The views of a scene show one set of named points, each view turned or mirrored, shifted and resized as a whole, with a little noise and some points left out.

Scene 1
View 1
(267): [  1   8   1  -5  -1  14  -5  -2   4  -2   6   3  -9  12  11  -3   8  -7
   9 -10  -3   8  -3   5  11  -5   5 -16  -3   7  -9 -13  -1  -3   4   2
   9  -3  19 -12  21  -2   6 -12  10  14  -1  -6   8  13   7  -7  11  -7]
(278): [ 2  8  3 -5  0  9 -3 -4  9 -4  2 12 -8 11  8  3  6 -4  4 -5 -1 10 -6  6
  9 -2 -3 -7 -1  3  0 -8 -2 -6  6  1  7  2 16 -6 18  0 -1 -8  6 20 -2 -8
  4  8  4 -9  7 -4]
(30): [  6   3  -1  -1  -3  22  -6  -1   5   0   9   0   1   8   9  -4  14  -8
  11  -7  -6   7   0   8   6  -8  10 -18  -6   7 -11 -18  -4  -7  -1  -5
  16  -5  20 -15  21   0   6 -13  10   9  -3  -4  11  18   6  -5  12 -11]
(178): [  1   6  -7  -5  -5  -5  -7  -4   2 -21   1  18   1  10   0  12  -3   8
 -12   8  -3  -3   6  -8  -3  -4  -7 -15   7   2   4   5  -1  -6  -1   3
   5  11  -2  -1   5  -9   1   3  -4   1  -3  -1   1  -2 -12  -9   2  -4]
(232): [  4   6   4  -6   2  -4  -4  -8   6 -20  -4  28   5  17   2   9  -1  -4
  -4  10   2  -3 -10   7   2   5 -16  -3   5   3  15  12  -4 -15   5   4
  14  19   2   1   9   1  -8   2   2  18  -6  -8  -3   2  -9  -7   5   0]
(83): [ -1  11  -3  -2  -2  13  -2   0   9   5   5   6 -13   1   7   9   8   3
   0 -14  -5  16   0  -6   7  -7   4  -8   1  -4  -9 -14  -2  -1   7  -4
   1  -5  15  -3  13  -7   3 -11   3  13  -3  -6   9   7   5 -10   0  -7]
(113): [ 2  9  2 -6  2  5 -1 -5  9 -5  0 17 -7 11  5  8  4 -2 -1 -4 -1  8 -7  2
  7  0 -5 -4  3  1  3 -3 -2 -6  8  1  5  5 12 -2 14 -1 -3 -5  3 20 -3 -8
  3  4  0 -8  4 -2]
(229): [ -2  12   0  -7   1   3  -1  -4   7  -4   0  15 -15  10   9   8   0   2
  -4  -7  -1  10  -4  -2  12  -1  -4  -7   4   1   2  -3   0  -1   9   5
  -1   3  11  -2  14  -4   1  -7   3  18  -2  -7   6   2   2 -10   2  -1]
(196): [  9   3   2  -1  -1  17  -6  -2   8  -7   6  10   7   9   4   2  13  -8
   7   1  -4   4  -5   9  -1  -4   0 -11  -2   3  -2  -7  -6 -14   2  -6
  20   2  15  -9  14   3  -2  -8   7  13  -5  -6   5  14   0  -4   9  -8]
(200): [ 19   3  -7   9  -7  30  -8   3  19   4  11   6  16 -19  -9  16  23  10
  -5  -4 -10  17   7 -10 -23 -14   9  -7  -2 -20 -14 -19 -13 -19  -1 -30
  16  -8   9  -2   5  -8  -3 -10  -8   0  -9  -4  10   8  -5  -9  -7 -17]
(213): [ -4  10   0  -8  -2   3  -4  -5   0  -9   4   9 -12  16  11   0   1  -4
   2  -6   0   4  -2   3  14  -3  -1 -16   2   9  -2  -5   2   0   4   8
   4   3  12  -7  17  -4   6  -6   8  13  -1  -5   6   7   2  -8   9  -4]
(10): [ -9  13  -4  -9  -1  -6  -2  -4   1  -7   0  12 -22  11   9  13  -6   8
 -10 -11   1   8   1 -10  13  -2  -4 -12   6   2   0  -3   6   7   7  10
 -10   4   6   1  13 -10   6  -5   2  11  -1  -5   5  -2  -2 -12   0   0]
(111): [ 11   4  -5   2  -5   6  -6  -1  14 -13   1  24  12  -4 -10  23   7  13
 -15   7  -3   4   0 -12 -17  -4  -9  -1   6 -15   4   1  -9 -17   2 -14
  11  10  -3   7  -1  -8  -9   2 -11   4  -7  -5   1  -3 -13 -11  -8  -6]
(2): [ -5   8  -8  -7  -7  -4  -5  -3  -3 -16   3  11 -12  11   5  12  -6  11
 -14  -4  -3   1   8 -13   5  -6  -2 -19   7   4  -1  -2   3   2   1   6
  -3   5   1  -2   9 -11   7  -3  -1   0  -2  -1   5  -1  -8 -11   2  -4]
(46): [  9   8  -3   3  -4  27  -4   3  15  10  10   1   1  -9   2  10  20   5
   2 -15  -7  18   3  -7  -6 -11   9  -8  -4 -12 -16 -22  -7  -9   3 -19
   9 -11  17  -5  14  -6   1 -14   1  10  -6  -6  12  11   5  -9  -3 -14]
(109): [ -3  16  -3  -5   2  -2   2  -4  11  -1  -3  21 -17  -1   1  24  -1  15
 -16 -10   0  16  -2 -17   5  -1  -9   4   8 -12   6   0   0   0  12  -1
 -12   5   3  10   4 -11  -3  -4  -4  18  -4 -10   1  -8  -3 -15 -10   1]
(37): [ 2  8  4 -4  1  9 -1 -3  8 -4  3 14 -5 10  7  5  7 -3  2 -4 -1  8 -5  3
  6 -2 -3 -8  1  1  0 -5 -3 -7  6 -2  7  4 14 -5 15 -2 -1 -7  5 17 -3 -7
  4  8  2 -7  4 -4]
(60): [  7   7   5  -2   1  22  -3  -1  14   3   6   8  -1   6   6   1  16  -8
  10  -8  -2  14  -9   8   5  -5   3  -8  -4   0  -6 -12  -5 -12   5  -8
  15  -3  21  -9  18   2  -2 -13   9  19  -3  -7   6  14   8  -7   7  -7]
View 2
(196): [  1  -3 -10  -6   7  -4  -9  12   4  -9  -7   6  -3  -6  18  -8 -17  -7
   7 -12  -6  11 -14  20  14 -11   0  -1 -13  -5   3  -4  -8   4 -11   0
  13  -1  -6 -13  -6  16  -2  -8   0   6  -9  -5   7   7  -2 -20  -7  -4]
(232): [ 22  -2 -12 -19  -8 -17  -9   9  16   0 -11   7   4  -6  -4   0 -15  -1
   5   8   9  12  -9  28   1  11   3   0 -22  -4   5   6  -3   1 -11   0
 -15  -2   6  -3  -7  12  -5  -8   4  -8  -6   5   9  15 -11  -6   1  -8]
(10): [  6  -9   3   6  -5 -14  -2  -4  10   5 -13   6   1  -5   4  -5   3  17
   7  11 -17  -2  -7  15   1 -13 -19   0  -2  -8  21   4  -4  16  -9   7
 -19 -13  10  -9   4   1  -3 -16  15  -2 -16   6  12  -6   6   1  -2  17]
(37): [  4  -5  -5  -5   3 -14  -6   7   8  -5 -10   5   0  -7  15  -9 -10  -2
   5  -3 -10   7 -13  20   9 -12  -5  -4  -8  -5   9  -1  -2   9  -8   2
   0  -6  -1 -13  -1   9  -3 -11   5   2 -13  -1   8   5   3 -11  -3   4]
(113): [ 10  -3  -5 -11   4 -17  -7  10  12  -4 -10   6   2  -5   9  -6 -10  -5
   4   0  -3   9 -14  26   7  -6   0  -6  -9  -4   8   2   1   7 -10   0
  -7  -4   1 -10  -3   9  -3  -8   3  -2 -10   1   8   8  -1 -12   0   1]
(229): [  6  -5   0  -3   1 -16  -4   4  10   0 -12   4   1  -8  10  -8  -2   4
   6   4 -13   4 -12  21   4 -12  -9  -3  -3  -6  15   1   2  12  -7   4
 -12 -10   5 -12   2   4  -4 -13  10   0 -16   1  10   0   7  -5  -1  10]
(267): [-10  -5  -2   3  11  -2  -4   6  -2  -9 -13   3  -7  -9  30 -15  -9   0
   8 -11 -17   5 -14  12  12 -25 -14   4  -5  -7   8  -6  -9  14  -6   8
  14  -3  -8 -19  -3  14   0 -17   8  12 -20 -11   5  -6  10 -16 -12   6]
(178): [ 12  -7  -7   6 -13  -1  -6   5  12   5   0  11   2  -2  -9   4  -9  14
   9   4  -4   8  -4  15   5  -2 -10   2 -21 -11  10   7 -17   3 -16  -1
 -13  -9  12  -4   1   7   0  -9   7  -9   0  16  13   8 -13  -4  -3   6]
(109): [ 11  -6   4   7  -2 -29  -8   2  17   3  -3  10  12   1  -6   1  -1   7
   6   7 -17   6 -10  23   7 -12  -6 -20   7  -3  22   6   9   9 -11   0
 -24 -19  16 -10  11  -9  -5  -2   4 -11  -9  20  15   7   4  -3   9  23]
(30): [-12  -5  -4   2  12   4  -5   8  -4 -12  -9   3 -10  -7  32 -14 -13  -2
   9 -20 -14   6 -13  12  17 -25 -11   2  -9  -7   4  -8 -10   9  -9   5
  22  -2 -13 -21  -5  18   0 -14   3  13 -16 -11   5  -3   7 -20 -14   2]
(200): [-10  -3  -4  25  10   3 -12  13   4 -13  22  15  -2   9   9   1 -21  -7
  12 -34 -24  17 -16  12  30 -32   2 -28   0  -5   6  -5  -7  -2 -21 -13
  26 -11  -4 -23   7   5   4  12 -16  -1   9  20  14  18  -7 -33  -1  16]
(83): [ -5  -6   2   9   8 -13  -6   4   5  -5  -7   7   0  -2  18  -9  -4   2
   7  -9 -22   4 -14  16  13 -26 -11 -10   6  -6  16  -4   1  13  -8   4
   1 -11   0 -18   4   3  -2  -8   5   4 -15   2   9  -1  11 -12  -3  17]
(278): [  3  -4  -4  -8   6 -14  -6   9   8  -5 -15   4  -1  -7  18 -11  -9  -3
   5  -5  -9   5 -13  22   6 -13  -4  -4  -4  -5  10  -2  -1  10  -6   4
  -1  -5  -3 -16  -3  11  -3 -13   7   5 -17  -6   7   2   7 -12  -3   3]
(2): [  5  -8   0  12 -10  -1  -3  -2   9   7  -2   9   0  -2   0   0  -2  22
  11   7 -14   2  -2  10   4 -13 -20   3 -13 -11  17   4 -13  11 -14   5
 -15 -13  11  -6   5   5   0 -14  13  -5  -8  14  13  -1  -3  -1  -5  16]
(111): [ 12  -3  -7   8  -6  -9 -12  11  15  -1  15  15   7   6 -13   9 -18   1
   8  -8  -8  16 -10  20  16  -7   4 -19 -12  -5   8   6  -7  -5 -21 -10
  -4 -11  10  -7   3   1   0   7  -9 -14  12  27  15  22 -16 -18   5   8]
View 3
(10): [-16  32  11 -11   2   7  -1   1  -4   5 -20 -22  14   9  15  26 -25  17
  10  23  15   2  -3 -10  -6   4  13 -17  -4  -4 -13  -9  -8   5   5 -13
  -7  -9  -9   6   5   2  11  -3  -3  -2  -5  -1  -4   4   5   2  -1  19]
(109): [-11  22   7  -9 -12  -1   7  -8  -6  -5 -28 -14 -11   8  16  34 -16  21
  -5  12  21  -2   3  -3  -2  11  26 -27  -2  -8  -2   0  -4   4  12 -15
 -13  -7 -15  -8  14   8   0 -14  -4   4 -19  -5   2  16  20   4  -6  14]
(2): [-14  22  17 -11   5   8 -11   5  -3   3 -18 -20  17  -1  11  16 -25  20
  14  18  14   2   7 -14  -7   9   5 -14  -1   3 -12  -6   0  -2   8  -9
  -1 -16 -10   7  -5   5  18   5   3  -3  -7   2   1   2   3   6  -4   6]
(37): [ -6  20   8 -11   6   2   6  11  -8   2  -6  -8  -3  10   9  25   0 -10
  -5  -3  -2  -2 -10  -1   6  -4  -5  -3  -7  -8  -5  -3  -1  -4   3 -12
   1  -9   0   8  12   5  -9   2  -1  12 -17  20  -4  12  13   9   9  -1]
(60): [ -5  20   3 -16  14   2   9  15 -12   2   2 -10  -4  12  10  23   5 -17
  -3  -4 -13  -6 -14  -2  16 -12 -11  10  -9 -14  -5  -9  -6  -8   2 -14
   0  -7   7  12  21   1 -16  -1  -7  14 -20  31 -11  10  10   3  13  -2]
(267): [-10  29   6 -18  18   7   1  17 -10  10   1 -19  12  14  12  19 -10  -9
   9   8 -11   0 -14  -9   9 -12 -11   8  -9 -12 -12 -14  -8  -5  -1 -12
   2 -10   6  16  14  -3  -4   5  -5   7  -8  25 -13   3  -1   0  12   3]
(196): [ -3  15  10 -13  12   6  -1  17  -7   3   1  -6   1   8   5  15   1 -17
  -4  -7  -7  -2  -7  -1   7  -7 -17   6  -7  -5  -5  -3   4  -8   1  -9
   3 -12   7  13   9   5  -8  10   0  14 -14  27  -5   9   9  12  11  -9]
(200): [  5 -11   5 -15  11  -8   0  11 -23 -20  -5 -19 -29  -6   4   7  13   3
  -5 -12  -7 -26  22  -4  26   6  -1  11   9  -6  10   2   8 -35  19 -14
   0 -15 -11   1  15  11 -13  -2  -5  10 -47  44   1  21  13  -6 -15 -26]
(30): [ -8  20   3 -18  23   6   0  22 -14   5   8 -22  10   9   8  11   0 -15
   9   3 -19  -9  -9 -11  19 -11 -19  19  -5 -12 -10 -14  -4 -14   0 -12
   7 -11   6  19  13  -5  -7   8  -6   9 -16  36 -15   4  -4  -3  12  -6]
(229): [-12  28   7 -11   3   5   3   4  -5   7 -14 -13   6  14  15  28 -13   2
   3  13   7   1 -10  -6   0   0   5 -12  -8  -7  -9  -6  -6   6   3 -13
  -5  -8  -1   7   9   3   1  -3  -5   6  -8   5  -4   9  10   7   7  13]
(213): [-13  31  11 -14  12  10  -1  13  -2  11  -5 -17  19  11  11  22 -14  -2
   9  12   0   5 -13  -7   0  -4  -7  -3 -10  -7 -15 -11  -4   3  -1 -10
   1  -9   4  14   7   0   4   6  -2   5  -3  11  -9   2   2   7  12   9]
(83): [ -9  22   1 -17   8   3   5   7 -16  -2  -8 -23  -1   9  16  24  -7   5
   5  13  -1  -8  -5 -10  13  -2   7   1  -1 -16  -7 -10  -7  -7   6 -16
  -6 -10  -5   6  19   3  -2  -8 -12   4 -20  20 -10  10   4  -5   0   8]
(113): [ -8  25   8 -10   2   3   4   6  -5   4 -10  -7   3  12  12  28  -9  -4
  -3   3   3   3 -11   1   1  -3   0 -11  -9  -6  -8  -3  -1   4   3 -10
  -2  -8   2   7  10   5  -5  -2  -1  11 -11  10  -6  10  13  10  10   8]
(111): [ -2  -2  18  -4  -7  -2  -4   2  -5 -14 -20  -2 -19  -8   5  16  -2   9
 -12 -15  18  -4  19   4  -3  12   7 -20   5   8   7  11  16 -14  18  -9
  -3 -16 -12  -3  -1  15  -2   4  10  12 -29  13  10  18  24  17 -11 -16]
(232): [ -7  20  22  -2  -7   8   1   7   9   6 -16  11   5   7   6  26  -8 -10
 -13 -13  16  15 -10   8 -15   0  -8 -22 -12   7  -4   7  10   7   4  -4
   0 -12   3   8  -4  10   0  11  15  16  -4   0   5  12  22  32  12  -2]
(46): [ -4  11   2 -18  14  -3   4  10 -22  -7  -5 -24 -11   4  10  16   0   3
   4   7 -10 -18   6 -11  24  -2   0   8   2 -14  -2  -9  -4 -20   9 -16
  -2 -11  -5   6  19   4  -9  -6 -12   6 -31  34  -9  12   5 -10  -6  -5]
View 4
(2): [ -4   7 -13  -7   3   5 -13  -6  11 -12   0  -6 -15  -2  -5  -2   4  -2
  -3 -13  -6   5 -17  -9  13   9 -13  -4   4   0  -6  11  -2  -5  15   2
 -16   0  10  -2  18  -2   2  -7 -11   2 -16   0   2 -11   7   3   3   4]
(30): [ 12 -10   1  11   4   4 -27 -11   5 -18   4  -7  -5  -7  -7   1  13   4
  -8   6  11  15   9   0   0  -2 -12   4  -2  -1   5   1   3  -3   8 -10
   3  -7 -15   8  13  14   8   5 -17  10  12  16   5 -10   4   5  22  -7]
(111): [  6   0  -7  -4  -8 -14  -6  -5  -4 -12  10  -4  11  16   2   3  -8   2
  -2  -9  -7  -1 -25   5   4  10  -4   6  11  13  -3  -9 -12  -1  19   6
  -4   5   8  -7   1   5   4  -8 -11 -10 -14   1  22  14  -3   4  -1  24]
(213): [  6  -1  -4  -5   8   8 -11  -8  10 -17  -1 -11 -11  -8  -8  -5  10  -3
  -6  -6   1   9  -2 -10  13   2 -10   3  -4 -10  -2   9  -1 -10  12  -6
  -6  -6  -2  12  21   9   6  -6  -3   6   0   1   4 -15   4   6  17  -6]
(267): [  8  -9   0   3   6   7 -19  -8   8 -17   0 -10  -8  -9  -6  -1  12  -1
  -8   2   7  13   7  -6   7  -2 -11   3  -4  -5   1   7   4  -6   9  -8
  -1  -6  -9  12  18  13   9   1  -9  10   7  10   4 -13   5   5  21  -8]
(46): [  2 -17   1  10  -2  -7 -23  -1   6 -16   4  -5   0  -4  -1   9  -3   5
  -8   3   7   9   0   3   0  -5 -10  -5   9  13   2  -3   6   4  11   2
  -1   2  -8   0   5  13  20   6 -19   9   1  17  13  -2  10  -1  18   6]
(200): [  5 -15   0  14 -11 -17 -27  -5  -4 -12  10   0  12   8   3  13  -7  11
  -9   6   7   9  -7  15 -10   0  -9   0  13  24   5 -16   1   9  13   5
   3   5  -9 -12  -9  11  14   9 -30   2   0  21  21  12   4   1   8  19]
(178): [  3  10 -11  -9   0   0  -9 -10   4 -13   5  -8  -6   6  -4  -3   2  -2
  -1 -14  -7   3 -22  -4   9  12  -8   4   4  -1  -5   5 -11  -7  16   0
 -13   0   9  -1  14   0  -4 -11 -10  -7 -14  -2   9  -2  -2   6  -1  11]
(60): [ 14 -15   4   5   3  -2 -14  -6   1 -19   2 -10   2  -4  -5   2   6  -1
  -7   4   9  10   7  -1   5  -5  -6   9  -2   2   3  -2   1  -6  10  -7
   7  -3 -11  14  10  21  15   3  -6   6  11  10  13  -3   3   4  25  -2]
(109): [ -7  -9  -6 -12  -2  -7   2   6   9 -12  -1 -11  -3   3   2   4 -13  -4
  -3 -15 -10  -3 -21 -10  17  -1  -5  -7  10  10 -10   5  -1  -3  20  12
  -9   8  17   8  14   8  24 -10   4   0 -20  -3  16   3  11  -5  11  10]
(278): [  9  -8   1  -3   5   2  -9  -6   4 -16   1 -11  -3  -5  -3  -1   5  -3
  -5  -3   2   6   0  -7  11  -1  -6   7  -3  -3  -1   4  -1  -7  12  -6
   1  -4  -4  15  17  15  14  -4  -1   4   3   3  10  -5   2   5  21  -3]
(37): [  9  -6   0  -3   3  -1 -10  -6   4 -16   1 -11  -2  -3  -3  -2   5  -3
  -5  -4   2   6  -4  -6  12   2  -6   8   0  -1  -2   3  -4  -7  13  -5
  -1  -3  -1  11  15  14  12  -3  -1   1   0   4  11  -4   2   4  17   0]
(83): [ -3 -14  -1   1   2  -2 -15   1  10 -15  -1  -9  -7  -6  -3   4   0   0
  -6  -2   3   8  -2  -6   8  -5  -9  -7   5   6  -1   4   6   0  14   2
  -4   1   0   6  13  13  20   2  -9   8  -5   9  10  -6  11  -3  19   1]

In a view up to two points have been moved. Name them for each view, in the order of its rows, or write none.
view 1 | (46)
view 2 | (113), (267)
view 3 | (37)
view 4 | none
